Each scene shows the same named points in several views. A view is turned or mirrored, shifted and resized as a whole, has a little noise and may leave points out.
(in the rows, 128 means zero)

Scene 1
View 1
Z_24: [135 132 108 164 141 106 143 122 159 134 106 149 159  96 133 170 104 144
 151 139 127 125 137 128  99  82 102  98 110 149 127 128 130 100 107 147
 148 106 106 115 127 112 117  90 144  95 134 100 145 122 152  99 106 138
 110 155 102 119 127 100 101 128 154]
Z_799: [145 119 101 167 150  92 139 128 170 140 107 161 158 111 114 153 120  96
 165 130 109 128 119 120  81  90 104  88 141 151 136 141 104 114 115 143
 158 110 115 119 131 125 102 131 146 116 128  93 140 127 130 127  97 127
 118 179 137 135 109  88 106 115 129]
Z_147: [140 127  78 166 138  82 125 108 176 127  88 151 138 115 123 135 103  93
 176  99 116 101 170 132  66  98 130  77 129 148 160 149 114 114 107 149
 155 117 104 110 130 122 110 107 137 124 124  80 129 106 123 128 102 129
 120 160 150 120 112  91  92 113 145]
Z_850: [150 126 101 151 140  80 122 119 174 132 106 166 148 140 113 159 127  82
 176 120  99 124 125 116  71  84 109  99 145 140 162 150  92 123 119 149
 153 119 111 117 121 124  80 135 154 138 108 102 121 122 112 137 114 114
 119 176 146 135  97  81  94 125 127]
Z_622: [137 134  96 150 128  97 144 124 161 142  76 147 148 106 116 172  97 142
 167 147 126 126 150 132 104  67 114 105 114 163 149 162 130  97 108 141
 155 111  83 101 124 110 104  77 137 120 112 103 136 103 154  70  97 118
 115 141 143 112 105  86  82 151 170]
Z_548: [148 106  94 178 157  96 156 140 169 160  95 160 163  95  95 140 115  80
 169 145 112 137 104 122  84  96 106  78 162 174 124 159 103 110 117 129
 175 105 115 116 144 134 113 141 139 111 132  83 153 127 141 117  69 124
 125 190 168 139 102  79 115 107 125]
Z_211: [145 130 111 148 138  94 136 129 162 139 101 160 156 123 114 178 119 117
 166 146 110 135 118 118  96  71 100 111 129 150 145 148 109 110 118 146
 152 111 102 114 121 117  88 110 152 127 112 112 131 122 135 103 110 117
 116 163 132 129 101  83  93 140 142]
Z_288: [145 144 131 130 134  94 118 121 160 121 127 165 155 149 132 207 134 132
 159 145 101 140 108 109  99  56  87 134 116 123 153 127 101 116 120 161
 130 115 109 122 103 108  64 114 169 132 100 135 114 134 123 117 146 116
 106 157  89 132 102  92  88 152 137]
Z_634: [139 149 130 136 136  96 114 112 160 113 134 160 155 139 148 202 129 146
 151 130 109 129 127 114  95  65  89 125 100 113 148 108 112 116 115 167
 125 114 114 127 103 105  78 101 167 118 114 131 116 136 126 127 153 131
 102 152  63 127 122 104  91 144 143]
Z_910: [145 109 101 173 152  98 156 143 166 158  94 159 164  98  97 152 114  94
 167 152 112 139 103 121  92  87 102  87 154 173 124 159 107 108 117 131
 170 104 111 113 141 130 110 132 141 112 128  91 151 127 146 104  74 124
 124 184 162 136 101  78 110 118 131]
Z_402: [144 120 111 157 142 100 153 141 163 155  93 158 164 106 103 175 114 120
 163 164 115 145 104 120 105  71  97 107 140 168 129 158 114 103 117 135
 161 105  99 111 130 121  98 113 145 117 117 106 143 125 150  86  88 117
 118 169 148 130  99  79 100 140 143]
Z_197: [147 121  96 163 146  80 124 118 177 130 110 164 149 129 117 144 125  75
 173 109 101 117 132 120  63  95 112  85 146 141 155 141  94 124 115 151
 155 117 120 120 128 128  93 140 151 127 121  90 128 124 113 149 109 125
 120 180 143 136 106  88 102 108 121]
Z_38: [143 134 103 157 144  86 116 108 171 115 123 160 150 129 137 159 125 101
 162 105 106 111 142 119  70  92 107  93 124 122 152 121 104 122 113 162
 140 116 122 125 119 118  96 122 154 120 125  99 123 130 114 152 130 134
 109 168 103 130 120 100 100 114 129]
Z_979: [140 143 132 151 150  97 110 109 162 104 158 164 161 135 157 188 141 126
 144 114 103 124 120 110  80  86  84 111 107  99 136  86 104 123 114 172
 123 113 138 138 108 111  86 126 171 107 128 122 122 150 113 164 158 144
 100 168  45 137 136 114 107 117 121]
Z_262: [140 142 115 145 135  97 127 116 160 125 113 154 154 122 136 185 116 142
 158 133 116 126 137 122  96  70 100 113 107 133 146 128 120 107 112 155
 137 111 103 117 114 108  94  93 154 115 118 115 129 123 137 107 128 128
 109 150  96 122 117  98  90 141 151]
Z_475: [151 111  96 169 153  85 141 133 175 148 105 166 157 120  98 142 125  64
 174 129 100 129 107 117  71  95 108  83 165 157 143 155  90 120 119 139
 168 112 120 119 137 135  95 152 146 128 122  87 138 129 121 139  88 119
 124 192 166 143  97  77 109 108 115]
Z_859: [139 114 115 182 160 112 159 139 158 150 121 156 175  79 122 160 116 125
 144 152 121 141  98 122 100  94  86  87 132 157  98 122 121 103 111 140
 159  98 127 125 139 123 127 122 145  83 149  96 161 142 154 114  88 144
 114 181 103 137 129 100 122 109 132]
Z_526: [136 157 125 121 117 100 121 113 153 120 100 149 148 134 140 218 110 179
 157 151 121 130 147 124 117  43  99 141  85 131 159 136 131  98 111 159
 127 115  80 108  98  95  77  58 157 127  97 136 115 112 147  69 144 114
 103 122  88 109 108  96  72 178 177]
Z_461: [151 120 129 149 150  98 142 145 163 149 122 171 171 130 104 191 137 105
 160 168  97 157  71 106 102  67  80 119 149 148 127 142  93 117 126 143
 154 106 118 124 122 123  75 143 163 125 112 122 137 144 132 116 109 115
 116 183 124 147  95  80 108 136 121]
Z_409: [150 110  92 179 159  86 135 124 177 139 116 164 157 112 113 130 126  63
 169 112 102 120 120 120  61 109 109  71 159 147 137 137  93 123 115 145
 165 113 132 125 140 136 108 155 147 115 134  79 141 133 115 160  94 133
 122 195 146 143 112  87 116  91 111]
Z_976: [136 138 125 150 139 108 139 126 155 132 117 153 163 108 133 195 117 155
 149 153 119 138 118 120 111  67  88 118 106 141 127 121 126 102 114 152
 139 105 107 120 116 107  99  92 154 103 124 120 137 132 150  95 121 132
 107 153  85 125 121 100  98 143 153]
View 2
Z_634: [103  95 131 175 109  93 151 116 139 116 179 130 126  81 128 133 100 101
 145 113  64 111 126 142 143 136 145 122 124 102 165 165 138 157  96 135
 123 110 143 160 121  72 125 141 154 118 117 159  44 104 153 143 149 115
 109 114 163 124 124 123 112  96  78]
Z_409: [121 105  72 170  72  94 113 119 167 172  76 115 136 109 145 149 102 133
 127 105 120 105 104 132 127  89 155  64 177 144 126  92 132 109 120 131
 128 137 102 172 121 113 105  99 166 124 115 133  70 169 113 182 126 129
  98 107 137 148 134  94 107 164 125]
Z_147: [143 104 108 153  63 106 153  99 154 177  88 107 143 113 152 133 120 144
 117 108 116 102  97 100 134  98 137 101 163 127 121 132 134  87 102 154
 142 127 130 168 117 115 107 131 150 112 118 133  70 126 116 144 167 162
 102 127 148 135 126 130 138 142 125]
Z_38: [115  85 105 171  73  95 139 110 158 151 118 124 135  90 136 133  97 117
 137 105  83 104 114 133 145 109 149 102 150 122 143 134 140 124  98 137
 127 118 120 168 128  80 104 134 164 121 114 147  52 123 129 159 143 128
  99 121 154 133 134 122 120 140 104]
Z_461: [100 139  93 181 141 100 123 133 148 122 161 113 127 113 143 165 117 117
 136 120 105 121 123 148 107 134 150  70 160 118 158 113 130 165 131 129
 123 123 131 163 108 121 137  84 153 116 107 151  66 168 146 162 131 110
 130  83 146 144 116  77  84  95  95]
Z_197: [117 101  82 172  76 106 131 118 165 169  95 112 140 111 149 148 111 128
 128 101 106 105 106 127 130 110 146  82 175 133 129 109 139 115 114 145
 133 119 116 175 124 104  99 111 165 117 104 142  58 146 119 163 139 139
 116 114 150 142 132 107 115 140 120]
Z_850: [111 109  86 176  94 117 138 123 162 162 113 109 139 117 150 154 119 124
 129 100 100 106 111 125 122 128 144  87 178 127 131 115 139 125 117 151
 135 107 125 174 121 106 100 109 160 113  95 149  54 139 127 152 145 144
 134 111 156 144 127 107 114 121 116]
Z_262: [124 113 135 163 106  93 156 107 133 129 160 119 130  94 137 135 112 120
 133 122  91 113 117 124 135 122 139 117 127 104 155 162 131 134  99 138
 128 122 147 155 111  99 135 134 144 114 126 148  62 115 145 137 161 133
 102 114 153 124 118 124 120 100  91]
Z_526: [126 128 165 158 133 107 187 102 117 109 209 113 129  98 141 133 128 117
 130 129  79 117 124 113 133 151 127 145 113  81 165 197 129 146  93 155
 138 106 180 150 103 103 147 148 129 103 122 158  56  82 164 103 187 147
 123 119 166 113 104 141 128  53  74]
Z_799: [126 120  99 165  96  95 131 115 151 153 112 111 133 111 146 147 114 134
 126 116 119 112 107 126 120 102 148  79 161 128 137 116 131 120 116 135
 130 134 124 164 112 121 123 104 152 117 121 137  74 157 126 162 143 134
 104 103 141 140 123 100 108 133 114]
Z_211: [122 133 113 167 119 107 149 116 140 139 147 109 132 115 149 150 125 128
 126 119 109 114 113 122 117 127 139  95 153 113 144 137 130 134 116 147
 134 120 144 162 108 121 132 109 143 111 114 147  69 139 139 141 156 140
 121 104 150 134 115 107 111  98 104]
Z_979: [ 94  68 117 181  84  74 128 118 152 117 158 144 122  61 112 126  73  91
 157 105  55 106 127 163 156 117 160 110 120 113 169 148 141 162  92 115
 110 117 117 162 133  49 114 141 168 130 123 156  39 116 147 171 126  89
  86 113 158 126 136 115 106 132  75]
Z_910: [136 151  96 161 117  96 127 116 143 154 111 102 134 124 154 156 127 146
 116 128 145 118 104 118 105  98 145  65 164 130 135 106 120 116 131 135
 133 146 130 159  99 153 142  84 142 113 125 132  91 179 127 160 147 138
 105  93 131 143 111  85 102 125 120]
Z_402: [132 154 115 162 132 101 144 116 133 137 146 103 133 122 152 156 132 139
 120 132 133 119 109 118 105 116 138  81 154 115 144 128 119 130 126 140
 132 137 146 156  95 146 149  93 135 108 124 140  86 161 139 142 157 139
 114  93 139 137 106  93 103  98 108]
Z_622: [150 147 141 147 117 108 172  98 124 143 146  99 137 120 156 139 141 147
 113 132 128 116 104  92 118 115 127 113 140 104 138 162 122 106 108 156
 144 131 164 153  93 142 147 122 125 104 130 138  84 123 138 116 184 165
 110 114 146 126 105 126 130  90 108]
Z_24: [144 126 141 152 103  79 149  98 125 131 146 116 129  94 138 128 111 135
 126 135 115 114 108 116 131  94 140 106 121 108 150 158 122 119 101 129
 129 147 145 147 100 120 152 128 135 116 147 136  83 132 140 143 162 131
  76 109 136 122 114 119 120 119  98]
View 3
Z_526: [ 98 127 119 125 185 158 134 121 233 136 227 120 106 131 148 130 165 153
 139 114 128 199 131  97 174  71 118 136  63 107 167 135 105  71 174  75
 118 150 161 130 175 100  55 127  84 123  86 124  68 130 130 184  87 128
 138 118 181 114  90 176 150 121 138]
Z_24: [112 128 130 121 160 163 174 101 126 150 182  98 115 122 144 120 135 117
 131 116 143 164  97  98 178  99 160 121 109 122 145 114 115 130 192 102
 134 132 150 123 113 133  98 125 113  75 123 135 103 122 105 164 141  95
  95 145 148 118 129 130 157 132 138]
Z_548: [143 120 135 149 109 148 190  91  95 155 147 110  93 105 156 159 156 125
 127 117 163 159  76 104 171 121 187 165 135 140 104  81 130 197 191 124
 199 102 149 133  41 135  96 153 127  78 114 157 169 115 137  92 142  85
  60 182  87 119 174 110 140 152 116]
Z_147: [ 94 147 135 109 125 180 167 105 148 153 161  88  93 117 171 148 164 117
 110 133 147 169  69  98 133 112 180 172 119 104 133 118 122 180 183 121
 150 100 158 126 104 104 120 161  96  80 154 104 147  97 135 102 136 102
  67 145  91 128 130 146 124 136 208]
Z_979: [ 92 151 104  92 129 130 163 138 135 158 141  99  85 161 101 131 139 145
  44 153 111 142 144 130 175  88 147  88  59  68 178 119  78 132 171 136
  88 176 138 139 131 137 119 101 133  80 128 111 122 125  82 138  73 109
 198 165  89 136 102  71 112 129 147]
Z_288: [111 128 108 127 134 128 145 133 196 148 174 126  83 144 126 156 173 168
  89 133 125 178 145 121 178  79 128 130  55  94 159 113  94 116 168 110
 132 159 151 146 132 116  69 124 111 119  83 132 114 128 129 131  57 123
 172 156 111 124 109 122 123 133 118]
Z_197: [108 142 128 120 100 152 169 115 136 158 137 103  75 125 150 166 170 136
  83 140 143 160  92 116 146 111 176 164 105  99 132 103 111 191 177 137
 159 114 148 140  83 115 114 152 116  88 134 121 168 105 135  78 104 105
 103 170  59 130 139 111 109 145 171]
Z_38: [ 93 148 119 100 119 154 165 124 142 156 147  97  84 138 139 147 157 133
  73 146 129 156 107 117 150 102 166 135  89  84 154 117  99 162 175 132
 124 136 148 134 114 118 120 134 114  82 141 108 145 110 112 109  98 109
 133 156  80 133 116 105 112 133 182]
Z_859: [139 123 127 135 137 139 196  94  70 158 154 101 112 121 125 123 122 115
 121 116 147 144  99 107 196 108 174 104 121 131 130  89 115 158 197 118
 152 138 142 126  64 159 104 114 142  61 113 159 131 128  93 147 150  79
 101 177 125 120 154  84 158 143  94]
Z_402: [140 113 129 156 136 145 171  99 143 148 178 123  99 110 153 152 160 139
 142 107 156 174 100 101 183 100 159 155 109 139 120  94 125 147 187 101
 185 118 155 134  79 128  67 143 113 100  88 163 132 126 141 128 121 100
  85 166 127 113 153 136 152 147  96]
Z_409: [118 139 128 121  91 149 186 107  91 162 121  97  80 123 146 163 157 125
  79 139 148 146  83 119 154 120 190 154 121 107 122  90 114 213 183 147
 169 113 144 137  54 130 127 148 130  70 142 130 186 108 124  70 122  92
  90 185  48 132 156  87 113 149 159]
Z_475: [130 128 129 141  91 145 179 106 118 156 135 111  76 115 154 176 172 139
  98 130 156 163  86 114 158 115 181 174 117 120 113  85 120 206 181 135
 192 107 147 141  53 122 103 158 123  88 118 144 186 109 147  68 113  98
  83 182  56 126 163 106 118 153 135]
Z_262: [104 132 121 117 151 150 157 117 163 149 180 106  98 133 136 133 152 137
 109 126 131 171 117 107 172  89 146 126  83 104 155 120 103 121 179 106
 124 144 151 131 129 122  91 126 111  94 112 126 109 124 114 150 101 109
 133 145 132 121 113 128 138 131 142]
Z_976: [118 124 119 129 159 144 165 111 149 149 189 111 108 131 130 127 140 137
 123 117 136 168 122 105 188  89 143 111  86 115 153 114 105 109 186  98
 131 151 149 130 123 133  79 115 117  91  99 142  97 132 107 170 111 104
 132 150 151 117 121 123 151 131 109]
Z_910: [143 115 134 154 117 146 185  93 109 153 158 114  95 106 155 156 157 131
 135 113 162 163  84 103 176 113 177 160 127 142 109  83 129 180 191 114
 194 108 151 133  52 133  87 150 122  86 103 164 157 120 139 106 137  92
  67 175 101 116 168 119 146 151 107]
Z_799: [120 130 129 130 116 148 176 106 121 156 151 104  88 121 147 154 158 131
 106 128 148 160  92 110 164 109 172 151 113 117 127  96 115 178 183 125
 165 119 152 135  75 128 102 145 120  84 119 139 153 115 128 104 119  98
  93 171  88 124 149 111 129 145 139]
Z_850: [112 135 124 128 103 148 159 119 164 152 149 115  73 127 154 173 182 150
  90 136 143 170 101 117 150 102 163 175  93 101 133 103 112 179 172 128
 166 117 153 143  92 106  96 156 110 104 116 125 165 110 147  79  87 113
 111 166  67 128 136 125 110 144 158]
Z_622: [113 123 136 140 162 175 159  97 177 144 207 109 111 108 171 137 164 127
 160 107 152 189  86  87 164  97 154 164 111 134 130 116 129 126 186  85
 160 111 161 124 118 109  72 152  90 100 108 138 105 117 143 153 137 107
  64 135 157 112 131 175 158 135 147]
View 4
Z_211: [107 145  87 153 117  81 170 102 119 207 106 107  93 188 183 152 131  92
 113 119  93 118 127 158 110 137 150 184 150 138 123 173 120 146  87 139
 111 137  96  85 116 170 110  98 175 104 140 110 137 109 129 119 138  74
 116 127 177 112 108 109 146 181 158]
Z_850: [ 92 125 105 149 113  55 141  89 127 216  95  75 124 195 151 166  91  67
 136 157 102 136 137 155 114 167 145 155 159 129 113 188 111 114 110 122
 128 141 101  68 114 174 118  76 174 106 121 123 151 108 160 112 124  55
 119 126 139 112  89 151 172 169 157]
Z_976: [111 140  80 152 130 132 179 106 118 173 137 119  93 193 205 147 165 117
  95  74  83 112 144 148 108 109 125 191 146 148 152 150 148 167  80 142
 101 126  74 108 138 157 117 112 162  94 141  67 119 110 104 113 135  86
  79 126 202 135 126  95 104 198 130]
Z_622: [134 151 100 141 146  62 198 125 111 190 101 168  82 168 202 148 169 131
 131 102  74 127  89 158  88 126 162 224 144 150 133 173 101 140  85 160
 107 127  94  78 133 182 106 134 187 100 154 125 152 143  96 130 181 108
 120 118 182  92 124  79 141 163 146]
Z_475: [ 78 159  59 100  80  37 145  62 149 216  85  70  97 200 138 171  88  51
 123 176 148 154 124 135 112 190 159 143 148 124 114 189 116 112  88 136
 120 158 100  60 120 185 107  90 165 111  91 111 175 129 166 131 134  52
 142 110 153  86  83 153 172 181 170]
Z_38: [ 93 105 124 138 136  93 133  91 132 175 128  81 149 205 157 165 110  88
 134 130  94 155 155 138 102 163 112 148 160 136 140 169 137 106 124 111
 127 126  77  75 152 162 133  89 158  94 103  80 144 118 147  99 121  63
  72 124 134 144 105 155 142 171 116]
Z_910: [ 91 187  29  92  74  47 176  66 148 208  88 104  57 192 163 161 126  71
 104 148 151 139 105 132 106 164 172 172 134 134 125 180 121 143  57 162
 102 161  98  72 122 187  94 116 166 113 104 102 176 141 134 144 156  72
 149 104 192  71  99 116 152 194 177]
Z_147: [110 125 128 108 142  31 153  99 134 179  98 130 134 185 153 167 121 100
 162 151  95 180 108 139  79 182 144 176 153 140 133 183 103  83 121 131
 129 131  88  51 156 186 123 120 170  97 100 115 182 159 137 118 166  87
 105 108 122 101 108 139 162 144 123]
Z_288: [107 113 111 208 131 134 155 115 100 205 132  76 121 198 194 147 125  93
 102  94  59  85 169 175 127 106 121 172 166 137 122 164 137 164 103 120
 117 125  92 105 103 148 121  64 172 100 165  96  93  64 133  95 100  57
  84 149 177 157 107 118 134 193 145]
Z_461: [ 85 163  39 157  74 105 160  72 127 223 110  58  74 202 172 156 110  60
  79 121 123  93 153 153 138 132 148 154 150 128 115 170 142 173  66 137
 104 156 101  98  93 161 101  69 164 113 135  90 120  79 148 122 105  47
 126 130 206 118  92 122 141 217 181]
Z_548: [ 86 183  30  74  72  38 166  56 159 205  84  96  67 196 147 168 117  63
 111 162 162 157 106 124 102 183 169 160 133 131 126 179 121 125  66 156
 108 164  96  63 133 192  97 117 163 113  86  99 188 149 146 145 158  69
 146  99 180  69  94 131 156 192 169]
Z_859: [ 85 176  23  75  86 108 171  56 158 161 130  96  70 211 177 162 152  89
  83 107 152 154 135 111 103 151 131 158 127 142 163 147 162 153  57 157
  93 150  69  94 159 170 110 129 141 101  83  38 159 142 119 132 146  77
  94 100 208 109 116 115 104 216 131]
Z_402: [106 175  48 128  96  73 186  88 129 207  96 116  62 186 186 153 142  89
 102 119 116 116 109 147 111 134 166 190 139 138 126 174 121 159  65 159
 100 149  99  86 114 181  97 109 174 107 135 107 151 124 121 136 153  79
 136 116 201  89 108  98 140 193 173]
Z_409: [ 71 147  66  81  86  46 129  50 160 193 101  63 118 210 126 177  88  51
 128 174 154 178 135 119 103 203 138 125 149 125 129 179 131  98  99 125
 123 156  86  59 146 182 116  94 151 105  64  85 183 141 170 127 129  51
 115 103 140  99  87 170 160 181 143]
Z_262: [116 122 111 160 147 114 167 115 113 177 130 118 116 191 194 151 150 117
 118  92  69 123 142 153 102 123 123 187 153 144 143 159 133 147 103 133
 113 120  79  94 140 160 122 105 168  94 141  85 124 113 116 104 137  83
  77 130 173 140 119 108 121 178 124]
Z_634: [109  98 125 192 150 150 149 116 105 174 151  88 139 202 198 151 138 108
 109  76  55 106 176 160 114 109 101 171 164 144 145 152 149 152 116 115
 117 115  75 108 132 141 133  81 161  91 148  70  99  79 124  87 106  65
  52 144 169 173 117 122 114 190 113]

In a view up to two points have been moved. Name them for each view, in the order of its rows, or write -.
view 1 | -
view 2 | Z_634
view 3 | Z_262
view 4 | Z_910
